A landscape with many valleys, sampled at points; each row gives a point and its height.
A ball rolls from a point to the lowest of its 6 nearest points, and stops where none of them is lower. Distance is the straight distance between rows; heights are no part of it.
z_19 h=331: [136 121 127 163 105  78  84 101  96]
z_376 h=341: [170 126 185 120  76 149 120 180 134]
z_617 h=513: [132 135 173 113 178 148 139 134 129]
z_71 h=194: [156 113 181 180  90  98  71 109 103]
z_497 h=196: [127 119 174 108 175 181 135 157 135]
z_562 h=315: [115  69 172  72 130 167 107 196 127]
z_75 h=60: [139 118 170 176  98 114  78 108 111]
z_671 h=164: [134 147 147 145  90 140 103 100 136]
z_616 h=348: [121 114 106 164 108  92  87  96  99]
z_511 h=55: [ 98 139 141 103 192 149 144 102 138]
z_326 h=139: [ 88 126  86  95 194 113 159 107 139]
z_327 h=690: [137 152 164 106 158 127 141 114 140]
z_828 h=165: [ 82 136 117 102 195 157 152  96 142]
z_627 h=344: [114 139 102 138  93 120 110  94 133]
z_236 h=279: [ 76 133 111  92 190 146 151  95 144]
z_164 h=62: [119 114  43 201 131 128 163 150 128]
z_555 h=86: [127 143  63  96 137 102 169 123 141]
z_599 h=46: [109 139 161 105 186 179 138 130 134]
z_353 h=74: [127 140  39 130 111 117 174 140 144]
z_952 h=299: [146 115 179 107 164 159 133 173 124]
z_113 h=16: [158 146 179 110 148 134 143 139 137]
z_847 h=195: [135 157 134 121  98 123 130  98 144]
z_275 h=287: [141  89 178  91 152 162 121 193 121]
z_931 h=280: [149  85 183  85 125 145 117 194 119]
z_347 h=350: [114 104  56 179 115  97 126 137  99]
z_895 h=161: [162 155 178 121 124 133 135 135 141]
z_39 h=94: [112 134  76  91 163  95 166 110 138]
z_214 h=400: [141 162 147 105 134 117 141 109 138]
z_951 h=257: [116 127 118 152  99 115  90  91 115]
z_923 h=107: [126 157 104 104 115 103 146 101 143]
z_163 h=170: [123 150 133  99 169 115 149 107 138]
z_150 h=155: [131 106  43 206 134 106 155 148 114]
z_133 h=624: [105 123  70 149  98 114 126 114 116]
z_81 h=133: [150 141 169 154  83 154 105 129 137]
z_486 h=189: [121 106  49 194 124 105 146 144 103]
z_910 h=160: [129 126 154 167  95 126  85  97 119]
z_318 h=295: [125 117 129 163 104  96  82  95 105]
z_162 h=245: [112 140  73 119  97 112 136 106 134]
z_335 h=126: [126 153 107 107 111 114 136  96 144]
z_919 h=548: [110 115  77 161 107  97 111 111 103]
z_560 h=69: [160 153 170 126 102 142 132 137 143]
z_432 h=342: [119  95 172  89 155 192 124 184 130]
z_575 h=92: [119 149  92  93 145  95 159 107 147]
z_296 h=145: [152 122 182 165  70 154  90 141 130]
z_909 h=277: [109 117  46 165 110 114 137 132 118]
z_500 h=61: [113 138 157 110 188 162 138 115 133]
z_638 h=93: [122 150  77 101 119 107 153 110 143]
z_696 h=322: [171 109 184  93 102 144 122 191 126]
z_287 h=473: [105 121  87 151  99 109 109 100 112]
z_806 h=116: [105 138 109  95 183 109 151 106 141]
z_894 h=191: [169 130 187 108 132 138 137 168 133]
z_308 h=438: [128 111  73 170 111  76 116 128  95]
z_626 h=163: [149 113 186 176  80 144  82 134 120]
z_809 h=210: [168 133 187 137  71 157 115 162 138]
z_865 h=246: [161 105 188  99 135 149 128 188 124]
z_493 h=31: [ 94 142 149 110 190 168 144 110 141]
z_536 h=88: [112 139  51 116 108 111 157 123 137]

For each start below, name the point where the ball stops.
z_432 => z_493
z_627 => z_353
z_214 => z_353
z_671 => z_113
z_81 => z_113

Call two points neighbours if one is among the 6 nearest of the other. Go from one point of each pair to the other, from neighbour to neighbour, staying as low as possible. Name the highest point that can't be avoided.
z_493 / z_353 => z_806
z_164 / z_75 => z_847
z_75 / z_113 => z_296
